Points on a hilly landscape, in no order, each with its height.
From any point a climber takes the steepest step (rise divided by distance) to one of its 2 nearest points. It stops when none of these is higher. Distance is the straight distance between rows; heights are no part of it.
ved: 81 141 171 144 132 144 163 121 153 120 110 109 129 137 136 121 180 121
 149 122 119 87 175 180 161 80 107 105 160 175 101 165 84 131 119  height 225
Tuge: 129 123 85 158 170 95 103 157 101 128 94 120 163 143 134 97 101 153 113
 136 114 116 75 90 94 136 146 166 95 140 148 65 83 113 110  height 679
rup: 105 127 150 118 81 143 103 80 140 138 146 128 99 116 148 120 135 124 132
 109 130 160 117 147 178 148 134 99 112 84 106 115 158 96 96  height 329
sokik: 131 111 99 161 119 86 82 123 92 133 149 98 119 159 126 97 118 130 154
 137 119 112 104 89 92 139 136 127 129 163 118 99 108 88 82  height 165
kotiv: 91 122 146 129 143 133 107 125 137 145 134 106 128 131 147 59 146 130
 149 94 90 134 148 113 119 144 114 140 129 136 115 99 59 86 69  height 404
nid: 102 119 177 125 107 154 162 150 181 127 100 122 115 127 123 107 144 120
 136 128 148 136 126 170 156 96 113 60 94 104 102 142 127 130 133  height 352
Bom: 105 140 157 112 143 152 150 140 153 134 99 152 144 103 126 104 133 133
 121 104 130 164 117 159 165 142 123 129 97 70 134 113 143 123 125  height 385
tumak: 118 129 115 141 177 115 151 185 112 142 85 125 171 140 114 96 98 148 127
 140 132 140 89 93 85 142 148 138 86 94 146 80 104 131 114  height 594
rep: 79 136 108 150 99 116 111 88 88 134 171 141 155 120 107 196 120 141 141
 83 84 73 94 117 153 143 158 158 157 107 130 132 116 132 101  height 116
vuzo: 117 124 122 118 120 146 150 160 133 110 117 155 162 126 113 228 107 141
 87 126 123 78 81 149 147 105 155 134 109 72 128 123 129 173 181  height 457
voz: 121 118 134 166 109 86 163 172 135 119 96 136 148 132 79 184 103 128 144
 134 143 108 78 143 97 95 172 91 111 100 113 148 138 161 137  height 497
betif: 103 143 154 128 147 127 155 167 147 115 68 133 155 126 133 95 161 135
 133 101 137 153 109 154 123 124 129 135 152 117 156 103 106 112 101  height 441
Duvib: 76 123 165 110 90 184 150 154 137 129 134 137 158 129 121 190 151 129
 102 97 122 78 114 156 178 90 130 131 118 64 115 113 108 130 144  height 290
ravob: 112 142 142 158 148 95 175 125 128 131 81 136 172 126 102 144 136 140
 159 136 123 120 120 152 132 91 155 124 158 153 143 154 127 153 115  height 540
ladi: 108 131 113 86 144 157 98 104 131 134 143 121 135 109 181 86 148 139 79
 104 79 119 158 148 169 145 81 177 124 120 122 115 96 94 124  height 263
nis: 93 157 162 129 143 128 178 135 150 128 89 134 168 127 111 120 165 133
 154 103 120 129 136 162 139 107 136 132 173 133 149 145 111 130 98  height 492
teroz: 113 103 113 125 143 129 106 69 130 148 165 131 133 107 152 126 95 146 97
 143 102 94 139 152 193 132 109 140 90 131 97 157 121 127 131  height 119
teme: 189 125 107 135 120 96 138 95 152 123 81 160 103 110 107 151 118 127 147
 162 177 171 104 179 128 117 99 124 79 155 138 149 188 153 173  height 228
duzit: 138 86 98 131 164 129 126 200 111 115 114 121 155 155 143 186 90 129 86
 152 103 59 97 118 103 104 150 133 101 140 100 94 74 151 160  height 205
sudid: 159 142 122 125 158 140 153 144 139 139 85 153 124 102 107 102 101 135
 158 160 179 186 85 119 89 154 131 113 71 64 159 115 185 158 154  height 350
Zaf: 105 124 157 128 66 152 101 95 123 135 158 102 83 126 155 140 166 109 123
 119 128 130 158 156 171 118 121 89 129 115 87 140 133 95 120  height 355
zeg: 57 125 171 132 127 165 163 139 154 120 110 112 160 128 138 153 169 122
 139 122 117 67 150 177 176 80 122 131 146 131 95 141 67 133 118  height 242
nar: 164 138 109 139 126 111 161 140 126 134 118 147 135 118 78 176 77 145
 125 157 138 130 106 117 100 131 148 120 106 95 148 159 175 173 159  height 250
lovi: 121 154 185 108 128 148 160 135 152 147 152 121 120 132 124 94 158 106
 151 109 125 160 212 87 113 125 110 114 195 147 130 150 112 130 119  height 305
tamo: 137 111 121 133 165 146 123 191 128 123 94 101 130 173 150 140 147 105
 111 120 126 83 115 132 100 91 123 130 129 178 124 72 67 104 145  height 81
bula: 162 141 111 86 115 145 111 84 112 128 151 142 109 106 139 149 133 131 97
 119 115 145 151 122 161 150 118 158 159 130 159 147 180 122 158  height 279
rap: 171 125 113 122 147 140 106 164 116 109 88 95 98 171 158 101 159 108 129
 125 131 127 115 121 87 108 97 121 136 180 136 80 101 88 140  height 73
difa: 166 113 115 142 113 119 143 177 142 113 110 123 93 150 100 169 122 109
 130 147 161 120 101 115 69 96 121 62 109 137 117 146 143 166 173  height 192
Mip: 146 149 129 103 159 138 150 151 112 146 165 127 147 108 114 109 97 142
 111 127 121 157 177 63 114 164 133 160 148 108 171 142 137 145 135  height 244
Sivi: 152 138 82 105 121 107 74 111 86 109 127 150 138 107 142 113 120 140 137
 106 141 166 75 89 116 187 136 164 111 93 177 77 165 102 113  height 121
rur: 129 111 140 162 160 112 163 132 159 138 82 133 148 134 120 87 84 148 138
 173 137 130 122 157 128 111 126 112 75 139 105 145 128 162 110  height 50
Zis: 135 136 105 136 182 128 109 123 118 117 117 110 126 141 150 30 132 143
 123 145 112 134 168 103 100 142 103 174 149 189 157 118 80 113 102  height 550
Sov: 152 123 101 100 155 138 117 104 112 128 153 112 138 110 155 117 123 139
 92 142 108 127 165 111 142 143 92 165 151 162 145 151 139 128 150  height 298
pebi: 148 83 98 153 129 119 119 180 114 109 141 116 113 172 127 180 91 122 97
 153 114 67 104 112 76 101 137 113 105 158 98 130 99 155 150  height 196
nubik: 120 110 118 145 162 122 142 147 134 131 126 128 170 126 129 146 80 153
 103 153 111 90 119 119 145 117 144 130 84 123 101 140 108 162 126  height 229
mor: 121 125 116 150 183 112 130 79 137 147 139 150 131 110 121 60 111 148
 163 157 127 144 153 145 148 160 121 147 113 167 131 163 132 142 96  height 159
ronur: 155 137 109 120 156 121 129 148 111 125 86 137 149 133 118 129 129 135
 116 136 141 142 123 122 103 112 133 148 141 143 168 127 134 140 145  height 341
gulut: 131 108 119 137 102 116 151 163 139 109 106 145 136 128 102 217 99 128
 115 142 147 96 61 151 110 87 153 101 89 74 119 141 143 170 170  height 476
Miga: 121 116 108 114 66 131 92 147 96 115 184 116 104 138 141 191 131 105 89
 97 116 96 70 116 122 137 138 102 122 81 112 102 145 105 143  height 346
sab: 155 151 132 155 176 120 179 157 124 140 79 134 160 128 100 87 88 160 151
 185 169 155 145 100 87 139 138 136 108 145 158 157 140 171 129  height 436
Neve: 107 157 154 84 108 153 87 89 138 148 163 124 108 113 169 99 160 108 122
 85 117 173 188 100 149 164 133 150 179 133 138 114 130 99 111  height 529
baduv: 149 124 99 118 149 123 92 77 137 107 91 157 129 107 166 90 137 141 106
 128 138 159 87 213 165 160 96 158 96 141 131 98 165 102 124  height 356
Dila: 128 128 163 88 143 158 126 120 178 139 119 157 118 101 152 68 118 126
 126 108 137 193 133 150 156 165 109 120 93 80 125 102 154 116 123  height 358
gogem: 92 145 123 140 159 117 103 32 127 162 187 124 132 101 127 90 139 127 162
 122 108 134 165 130 181 164 124 158 138 138 115 163 120 110 86  height 68
vado: 91 118 137 136 108 144 123 120 101 138 176 102 120 141 139 163 175 101
 132 112 108 51 155 130 140 109 131 120 162 150 94 133 98 108 110  height 500
zura: 181 129 99 127 134 108 95 136 127 87 73 103 108 147 155 80 147 128 140
 142 150 170 84 127 78 130 105 130 116 154 147 65 132 96 125  height 66
Golaf: 104 142 147 95 160 150 137 108 134 155 163 135 147 99 136 74 125 141 111
 108 103 150 180 103 152 174 105 183 152 110 142 136 111 118 113  height 313
Lirok: 106 143 119 114 120 136 112 145 118 127 120 146 170 117 135 151 147 137
 121 76 117 135 81 126 141 134 137 149 133 86 162 91 133 118 107  height 174
foded: 159 126 137 133 112 121 161 119 135 128 156 118 110 125 119 167 110 132
 115 153 135 112 160 124 133 108 131 104 134 142 109 189 153 160 160  height 218
gopir: 139 123 105 105 173 132 136 142 109 119 111 118 159 129 145 125 143 137
 91 131 110 120 147 136 130 116 112 168 164 177 166 131 107 130 147  height 317
Pefa: 158 79 70 136 149 87 84 134 108 118 115 130 142 143 144 171 80 147 72
 170 98 89 111 117 112 112 131 165 87 175 107 125 104 156 152  height 182
tasiv: 108 155 167 144 122 117 167 116 118 153 180 130 138 117 75 121 126 114
 171 122 132 166 170 66 124 152 168 128 182 119 146 168 139 135 103  height 209
vele: 151 124 112 116 136 131 104 137 148 110 89 125 117 121 157 74 145 129
 125 126 145 165 100 148 119 140 108 116 110 116 141 89 135 102 129  height 57
zato: 133 147 98 122 142 105 131 149 85 117 120 153 180 120 97 191 126 149 113
 105 111 117 82 106 114 132 155 177 154 105 189 111 138 147 150  height 397
remos: 135 118 125 159 90 87 81 60 116 139 154 124 80 134 116 93 114 120 169
 145 145 163 125 122 120 159 125 91 114 161 101 143 168 101 95  height 163
pege: 105 137 133 99 120 147 130 123 121 139 159 132 163 116 125 148 133 131
 101 92 96 108 129 110 164 135 130 155 139 91 132 124 116 124 122  height 147
guf: 151 164 135 123 123 140 178 162 114 136 152 142 132 117 69 177 101 130
 139 134 135 149 123 77 103 141 161 121 149 66 166 162 173 164 164  height 270
zoso: 111 117 188 109 112 158 150 178 157 171 170 118 116 158 121 93 109 96
 124 95 116 146 175 59 101 143 122 112 127 74 99 92 85 112 122  height 411
Duka: 108 121 123 134 81 118 98 76 105 142 201 125 99 116 120 159 104 125 112
 125 105 113 116 101 161 155 148 112 113 108 96 150 147 115 122  height 148
nosa: 101 106 115 151 109 89 124 115 121 111 105 136 152 129 118 204 128 141
 132 127 113 74 88 167 144 92 154 139 133 152 112 134 118 142 130  height 245
peri: 148 129 111 148 144 87 110 98 134 101 74 147 113 124 146 26 136 135 165
 147 162 180 83 162 110 166 119 140 102 155 118 90 155 92 89  height 78
deva: 65 87 137 157 154 124 153 136 145 137 138 133 174 119 130 158 96 153 123
 138 94 69 132 142 172 103 148 121 89 107 81 138 66 146 105  height 246
Duzo: 167 130 130 111 126 143 99 109 150 126 138 136 73 118 144 68 105 119 137
 149 163 181 168 119 129 147 111 104 112 147 131 138 175 127 143  height 311
tibo: 141 72 88 153 116 65 111 154 123 110 114 134 114 155 131 196 69 141 104
 172 110 88 96 138 97 97 153 131 78 158 71 125 88 169 146  height 189
lazaz: 128 132 157 111 130 158 172 206 122 154 171 122 141 144 101 143 128 99
 124 98 121 120 164 60 84 135 136 120 167 100 137 119 109 131 125  height 348
nasav: 120 120 102 149 173 108 112 120 112 133 122 117 153 129 125 56 101 155
 140 142 119 132 124 99 106 154 133 168 110 147 152 101 87 111 93  height 607
sudim: 125 115 157 142 138 141 184 200 129 144 167 105 128 160 92 152 119 114
 120 125 119 87 169 88 88 110 131 101 148 137 113 149 94 149 136  height 321
pubo: 150 90 123 144 122 109 119 104 154 119 100 114 107 142 154 145 105 146
 109 182 134 94 151 178 145 86 97 108 76 190 71 160 123 156 158  height 212
Lus: 118 151 150 117 173 140 151 188 146 134 73 139 169 123 120 75 126 139
 118 117 137 169 120 118 94 153 129 148 115 83 172 84 105 125 115  height 509
menor: 133 147 163 114 78 151 134 89 149 111 105 126 96 117 144 147 181 122 129
 128 152 134 150 189 171 91 96 99 158 141 123 167 166 123 150  height 395
kaso: 149 149 149 103 163 150 152 159 152 128 101 156 121 108 116 66 104 125
 155 145 166 204 145 101 83 162 137 124 101 75 175 100 177 155 139  height 372
Nute: 97 99 122 152 95 93 138 125 129 115 139 141 130 145 98 206 111 139 132
 140 101 55 115 147 138 89 166 114 123 126 78 155 107 158 125  height 236
tases: 153 142 101 162 137 80 139 130 144 108 50 136 131 133 132 63 128 129 161
 162 167 169 78 154 112 126 120 127 84 159 120 94 132 113 110  height 70
risa: 160 119 127 125 150 155 131 196 127 141 127 110 116 143 118 94 94 128
 124 126 133 158 116 67 66 144 128 101 81 80 149 72 121 131 124  height 514
Sovad: 147 125 79 121 117 91 70 119 78 122 150 142 143 123 122 145 103 144 112
 112 118 130 74 89 112 169 146 167 114 119 157 104 156 113 117  height 139
Naro: 125 100 87 125 138 114 93 93 138 112 91 125 148 122 173 108 111 148 97
 148 119 120 91 184 170 133 107 146 66 140 107 100 123 103 126  height 382
Kem: 122 110 120 151 82 112 147 102 121 118 178 124 101 145 102 199 105 122
 118 164 115 80 132 142 148 100 148 106 126 144 89 190 141 166 155  height 227
Kika: 108 102 98 147 154 104 121 166 101 125 139 137 163 133 118 182 75 150 90
 140 92 65 94 103 116 123 166 145 101 113 111 114 95 161 132  height 217
zalib: 129 98 120 138 92 106 82 108 133 110 108 100 102 151 156 171 146 124 123
 167 131 72 141 179 130 77 99 98 104 186 64 134 106 124 145  height 203
lufe: 95 126 90 142 88 96 64 81 81 121 151 128 153 119 154 179 132 142 124 85
 85 88 74 142 162 156 138 154 127 108 118 102 118 109 90  height 102
kuz: 115 129 151 129 134 129 143 160 165 98 48 127 137 155 162 110 182 121
 124 134 148 124 102 201 145 75 106 90 137 160 112 109 93 110 147  height 384
Malu: 110 88 110 140 131 104 102 128 136 119 85 129 151 128 154 146 107 143
 103 133 117 95 72 170 156 113 141 130 81 121 99 93 114 119 127  height 403
Rof: 108 86 101 130 129 144 75 118 114 116 144 95 119 142 183 143 133 127 90
 148 93 49 140 159 148 93 114 139 96 160 70 106 77 109 136  height 99
mapa: 122 146 158 142 176 148 175 149 173 142 80 149 142 118 113 70 103 140
 135 154 156 160 136 160 130 130 120 106 87 115 134 148 133 152 129  height 43
defus: 125 140 130 150 89 86 110 88 124 110 100 113 123 145 135 162 196 118 173
 121 131 110 136 174 109 93 125 109 181 197 116 142 127 109 104  height 438
subad: 124 142 150 156 132 113 169 133 120 140 143 124 130 136 77 112 122 128
 175 145 135 138 165 91 104 127 146 108 172 152 144 168 138 142 104  height 194
niso: 134 135 155 128 166 144 187 187 126 133 142 110 135 149 109 134 153 110
 143 114 128 104 189 97 89 106 118 122 185 178 140 148 84 138 120  height 302
lef: 129 109 86 157 107 77 84 134 83 117 140 121 144 143 116 146 113 137 134
 114 119 118 64 91 78 149 153 139 108 121 132 88 128 107 93  height 151
Bova: 123 143 133 71 108 180 89 87 122 132 148 117 109 111 193 116 178 129 81
 105 109 130 176 156 178 140 91 159 159 108 130 119 125 90 140  height 238
dol: 115 124 144 90 78 167 116 155 139 114 133 125 121 125 152 152 177 103
 134 72 135 156 92 126 131 132 129 95 137 55 147 76 141 101 125  height 396
tesup: 135 160 113 115 183 123 163 168 90 136 113 136 200 120 98 157 117 161
 103 121 106 118 122 92 117 141 144 184 153 110 189 126 121 157 138  height 440
Tel: 116 141 159 93 155 162 131 86 159 157 155 168 130 101 140 65 114 131 110
 109 120 173 165 139 173 187 112 166 121 93 126 117 143 125 109  height 337
lobuf: 120 148 119 96 98 152 86 102 112 114 134 133 140 118 169 144 169 129 114
 67 117 146 113 136 159 150 118 150 152 102 157 93 150 99 117  height 211
monud: 134 147 154 151 106 113 177 173 132 134 103 135 131 139 70 159 128 127
 167 124 158 140 111 107 89 107 158 75 139 106 142 145 154 153 129  height 533
parim: 127 130 146 83 134 178 142 165 147 115 95 139 149 117 150 132 155 132 94
 91 131 140 115 153 157 114 106 134 125 78 149 111 135 122 155  height 347
gel: 111 121 161 163 86 125 176 158 138 138 147 123 116 144 75 176 132 107
 166 123 144 99 119 128 107 91 156 58 144 119 102 173 136 146 123  height 573
Lumol: 155 157 141 121 159 132 157 174 118 131 105 131 122 131 105 63 106 140
 162 158 168 185 165 71 68 151 143 138 122 124 169 132 154 157 125  height 400
Vav: 150 137 82 117 148 102 93 101 113 114 105 158 151 111 146 77 127 150 129
 141 155 171 91 138 119 173 123 181 96 125 168 90 162 111 115  height 101
Tad: 163 129 107 72 96 172 110 106 113 128 171 133 109 105 161 174 132 129 70
 118 120 110 143 122 174 127 110 137 139 97 132 148 157 121 182  height 262
fenoz: 170 153 119 138 188 111 177 122 127 130 75 161 161 117 104 105 102 148
 140 177 156 159 130 153 121 136 123 169 122 152 177 153 160 164 149  height 471
nub: 152 122 97 118 121 120 117 169 101 114 122 132 148 143 118 187 135 125
 106 118 123 111 89 114 103 114 138 143 138 118 159 119 141 135 163  height 368
fedup: 114 157 136 140 116 137 118 25 120 157 170 146 119 104 110 129 128 129
 157 105 123 150 149 155 189 162 137 154 159 132 130 160 166 120 100  height 83
mup: 150 126 112 141 149 123 95 123 131 112 118 110 92 151 143 19 99 141 149
 144 126 177 123 95 96 163 119 135 88 139 132 75 126 90 89  height 452
duvi: 151 135 129 102 83 156 145 157 129 124 145 144 96 108 110 195 136 91 139
 96 150 157 95 97 101 116 149 95 157 55 163 124 175 144 181  height 309
Par: 141 144 111 77 81 180 86 92 118 116 138 127 108 108 183 171 179 122 85
 97 124 123 133 152 180 120 109 150 155 94 147 120 156 103 160  height 243
Deles: 81 92 103 146 121 119 79 79 127 130 156 101 127 121 174 133 109 137 113
 142 87 59 129 156 183 114 119 134 73 128 66 124 88 110 117  height 109
gaka: 188 132 113 96 156 142 120 110 144 128 117 165 89 101 130 84 97 121 141
 165 171 193 142 131 116 164 112 127 89 113 160 136 198 155 160  height 322
buret: 126 150 144 117 130 129 147 110 103 165 198 137 143 107 94 127 102 124
 136 121 121 153 164 58 136 171 148 149 152 104 145 153 133 136 126  height 226
doton: 116 118 157 123 131 151 142 201 141 152 135 121 141 141 110 92 110 123
 124 98 111 153 121 69 89 150 133 119 100 74 128 86 91 108 99  height 458
Kop: 142 133 122 122 123 114 80 53 134 112 119 143 110 111 159 75 146 131 144
 121 145 174 111 181 160 173 115 142 113 142 125 102 174 92 90  height 331
Zed: 123 137 173 106 144 147 156 169 129 158 170 126 131 143 113 86 125 103
 137 99 118 162 189 43 85 162 133 142 165 108 133 105 95 123 112  height 380
nir: 128 129 118 143 73 114 131 170 114 119 159 124 89 152 81 194 144 93 142
 109 139 109 81 109 76 130 162 85 150 95 123 138 159 136 141  height 276
sapi: 124 131 162 98 91 178 117 93 160 126 125 124 78 117 167 113 164 111 118
 127 144 154 180 175 181 102 104 93 141 122 100 152 148 109 148  height 378
nof: 126 126 134 160 106 115 128 130 96 142 175 102 94 160 98 158 154 95 155
 129 123 88 159 92 86 111 134 99 195 194 107 165 116 128 121  height 184
Bikit: 104 129 126 98 119 149 118 82 112 157 193 123 133 95 149 141 112 145 80
 107 96 102 155 119 202 147 110 153 118 104 105 147 110 115 132  height 130
por: 130 140 140 126 70 124 119 95 129 111 98 112 113 144 140 184 198 122 142
 121 145 103 135 195 146 73 112 110 162 174 118 139 136 118 142  height 418
madu: 160 136 113 94 116 155 129 175 106 117 133 139 130 122 118 180 154 111
 118 91 137 137 96 96 88 128 137 130 155 81 177 101 156 130 166  height 339
beb: 126 118 167 101 94 161 126 157 139 143 177 130 103 131 132 139 114 99
 109 95 123 145 150 82 120 142 140 91 129 77 121 121 121 115 129  height 381
fudes: 103 116 120 166 89 102 91 96 94 127 140 93 120 153 137 159 177 122 144
 117 112 83 125 154 126 110 128 118 158 172 99 129 108 101 102  height 465
nuza: 94 111 123 137 143 106 129 125 153 115 55 154 184 117 153 169 125 152
 117 150 117 99 76 196 196 87 151 154 104 128 108 98 88 141 145  height 430
Bok: 132 150 132 122 82 133 163 154 116 129 175 141 105 132 75 205 125 98 131
 101 134 128 103 85 108 120 173 104 166 71 150 154 168 152 152  height 291
zapal: 141 110 115 113 84 151 99 152 105 124 182 110 83 140 134 151 124 97 107
 110 123 127 119 97 111 134 140 92 124 104 113 124 142 108 146  height 361
Gik: 112 158 137 143 113 134 159 51 128 128 134 135 141 114 100 152 151 147
 164 104 126 140 146 168 180 123 140 153 187 140 157 175 155 136 122  height 100
ridad: 138 159 135 150 162 106 187 128 135 123 55 161 166 123 82 146 123 150
 145 158 146 148 111 179 136 104 142 151 143 143 166 159 152 174 148  height 502
Doku: 159 115 134 121 121 150 165 185 140 133 141 122 114 142 101 172 114 107
 107 146 146 112 128 106 89 101 124 71 117 99 135 161 138 175 176  height 200
Vadiv: 154 113 139 133 96 120 118 151 131 125 123 104 86 155 118 130 134 103
 163 128 153 137 115 109 83 112 125 64 130 157 109 131 140 120 139  height 183
Balo: 67 109 155 141 126 142 153 137 140 118 110 131 169 122 132 171 131 136
 119 131 118 70 111 168 172 93 141 118 111 104 94 123 84 134 130  height 265
pofos: 151 136 114 111 149 133 107 119 126 130 132 133 108 121 133 77 112 131
 136 143 142 171 153 92 101 152 125 138 135 144 157 124 156 116 120  height 297
ruki: 112 128 164 124 149 153 160 157 182 110 73 127 119 145 147 81 152 133
 108 140 149 129 138 186 150 80 94 81 107 146 103 135 87 132 146  height 369
zalu: 135 151 131 125 155 140 154 105 157 122 99 152 131 120 128 95 150 137
 130 131 136 152 153 174 155 126 111 144 142 150 154 151 160 133 135  height 135
Zafus: 133 125 150 146 92 107 100 103 140 134 145 122 78 126 123 83 109 108 183
 138 171 190 113 97 111 159 143 61 101 120 101 112 169 103 91  height 169
Tezir: 81 139 108 137 91 115 129 77 93 133 226 124 117 123 111 200 102 123 115
 106 80 58 115 99 174 137 163 152 159 97 99 163 113 134 133  height 128
mula: 127 104 103 132 146 139 85 153 103 117 131 94 127 159 163 148 137 114 90
 130 102 62 126 139 111 113 115 142 126 168 106 84 71 96 127  height 89
buda: 124 148 152 116 152 144 154 133 125 130 143 111 133 135 121 119 173 115
 146 116 116 120 198 114 116 113 115 138 207 174 141 154 112 120 128  height 286
bon: 157 142 96 109 120 133 120 121 86 130 163 140 143 113 118 167 134 133
 110 102 113 128 137 96 124 142 130 163 186 136 177 147 156 131 143  height 257
kupus: 155 123 120 147 96 106 93 120 103 134 151 90 69 166 122 154 166 108 142
 136 135 100 162 126 81 104 109 90 172 211 98 153 132 117 134  height 190
mufop: 112 135 151 85 98 191 137 137 142 116 124 131 141 112 147 173 172 124 91
 104 135 100 123 176 185 90 105 138 130 82 131 118 125 118 165  height 316
sif: 160 154 112 88 171 145 116 151 112 123 149 132 137 116 137 76 117 147
 116 143 127 178 185 75 105 164 121 192 159 142 187 117 146 135 133  height 271
Tif: 113 143 126 135 182 114 159 150 104 139 136 122 185 118 94 115 115 157
 140 130 100 118 148 85 112 144 134 179 154 133 163 135 94 140 96  height 501
Mulib: 132 123 131 134 116 127 111 70 138 136 140 157 117 106 131 103 119 131
 135 122 139 157 111 159 173 167 120 125 99 112 125 122 176 109 108  height 310
tika: 168 114 134 140 140 142 179 176 133 117 155 109 126 141 125 180 102 126
 94 167 128 87 159 112 107 97 123 103 129 145 112 185 138 201 170  height 208
tugu: 123 127 131 164 155 118 133 114 120 146 176 103 110 129 111 88 119 128
 159 149 117 129 187 81 108 138 122 125 155 174 127 170 101 132 104  height 180
tedu: 132 146 159 84 55 170 104 128 134 137 157 122 100 115 154 163 173 94 122
 72 130 146 136 121 143 125 136 111 165 72 139 102 145 106 129  height 443
mina: 118 147 184 83 70 165 104 115 137 151 165 115 84 122 164 130 168 78 126
 84 133 167 184 98 142 132 131 104 176 107 116 109 138 103 131  height 480
Nemul: 104 143 145 108 121 140 75 106 135 129 141 109 107 135 177 60 176 125
 127 82 104 166 163 119 130 160 111 154 160 133 131 88 97 74 83  height 463
Sozar: 110 122 118 106 195 148 121 107 151 138 139 127 142 112 165 53 119 145
 103 132 94 130 172 136 157 156 85 178 112 138 121 139 89 113 110  height 285
Vuv: 90 120 161 153 83 141 151 157 119 125 167 113 117 151 98 190 158 90 148
 108 120 53 133 128 125 93 156 94 166 136 97 149 113 130 116  height 539
temuk: 137 148 143 109 175 141 122 128 146 117 130 115 106 138 143 33 144 129
 126 137 121 162 205 97 96 141 93 151 167 191 139 132 98 124 114  height 519
tuf: 162 114 101 148 91 82 83 121 107 107 102 92 93 162 143 161 165 111 141
 152 136 87 136 159 86 80 101 111 138 222 82 132 107 109 136  height 195
kime: 70 122 133 162 58 116 113 79 113 137 201 123 105 130 109 193 119 119 127
 123 103 76 110 133 170 126 170 109 130 102 78 168 119 130 125  height 137
kuza: 128 161 134 142 163 124 158 62 136 121 105 161 147 111 95 106 134 155
 164 135 130 151 151 185 167 130 125 170 162 157 162 172 163 142 117  height 120
rer: 123 122 118 119 68 152 108 148 113 103 138 130 122 124 144 201 168 97
 126 81 131 118 56 131 119 124 145 100 133 66 134 85 143 108 137  height 357
pav: 127 109 128 155 92 112 100 81 119 151 182 118 88 129 119 125 109 112 135
 149 134 138 147 117 146 138 128 93 117 145 90 171 147 113 116  height 156
pitud: 138 141 179 105 116 152 157 136 154 138 142 128 109 121 119 99 141 112
 139 120 150 176 172 118 141 129 119 99 154 118 129 154 149 137 140  height 320
valaz: 162 108 105 124 147 147 101 150 133 122 123 110 97 144 146 62 83 136 122
 133 126 160 92 85 102 157 111 117 63 108 136 69 132 103 111  height 475
Fegam: 144 119 146 144 91 124 119 149 140 138 141 110 70 145 107 112 104 106
 157 134 162 179 106 73 78 136 146 51 104 104 115 109 159 120 127  height 175
sepit: 152 132 111 169 164 70 153 113 146 127 58 150 144 129 113 86 96 149 148
 194 157 137 118 151 118 122 126 144 93 194 120 142 121 167 116  height 56
Naf: 143 126 108 138 180 106 111 112 132 124 80 152 145 112 149 36 105 150
 135 149 143 164 79 166 133 173 124 163 76 131 139 88 139 111 101  height 88
koti: 72 131 103 153 161 105 100 49 140 135 134 114 128 115 149 89 140 142 164
 127 102 102 142 160 169 138 117 152 121 148 99 159 91 99 82  height 55
lunog: 123 117 112 155 127 95 111 139 95 136 159 96 134 158 101 132 126 116 161
 124 119 87 136 86 81 118 146 129 169 186 117 140 99 120 99  height 176
Veku: 125 124 118 148 180 113 145 88 132 149 175 113 138 106 121 93 95 147 135
 161 120 130 183 92 140 158 115 153 120 162 114 172 120 144 107  height 168
tolil: 105 119 142 137 142 122 146 164 152 104 48 134 169 136 157 174 156 127
 119 142 139 100 95 193 158 72 137 131 138 149 128 103 81 137 156  height 405
noseg: 112 141 133 144 160 117 132 93 149 114 98 127 131 120 139 68 147 140 142
 146 129 129 159 160 133 126 108 142 146 186 135 153 114 125 102  height 146
Sor: 178 121 100 134 102 92 140 118 139 126 105 156 110 114 84 169 94 126 147
 159 171 155 94 137 94 127 128 110 81 116 146 146 195 157 173  height 237
zem: 101 130 102 123 181 124 118 152 94 135 145 111 185 125 133 130 133 140
 118 98 78 97 132 91 124 138 123 186 158 146 147 108 64 121 107  height 571
roke: 189 112 96 125 141 126 124 132 138 122 102 141 96 106 128 98 87 124 144
 173 185 187 115 120 81 149 105 103 69 94 145 125 178 159 165  height 334
kefi: 168 112 114 147 128 92 133 107 169 114 66 144 117 131 135 126 107 135
 120 178 164 144 117 192 140 94 94 109 71 180 111 157 145 154 161  height 220
bavom: 113 136 191 113 100 163 175 131 173 145 121 147 105 108 108 117 124 111
 150 117 149 170 146 149 162 124 137 72 121 79 124 147 160 135 139  height 335
Zol: 140 152 118 170 169 75 165 128 134 121 45 155 152 126 114 46 121 145 163
 169 169 157 97 159 105 143 137 148 121 172 141 126 128 135 106  height 62

For each start below, name the point where the climber stops.
rap -> bula
buda -> nuza
Gik -> ravob
lunog -> zem
rup -> gel
sepit -> zem
nar -> zem
buret -> ravob
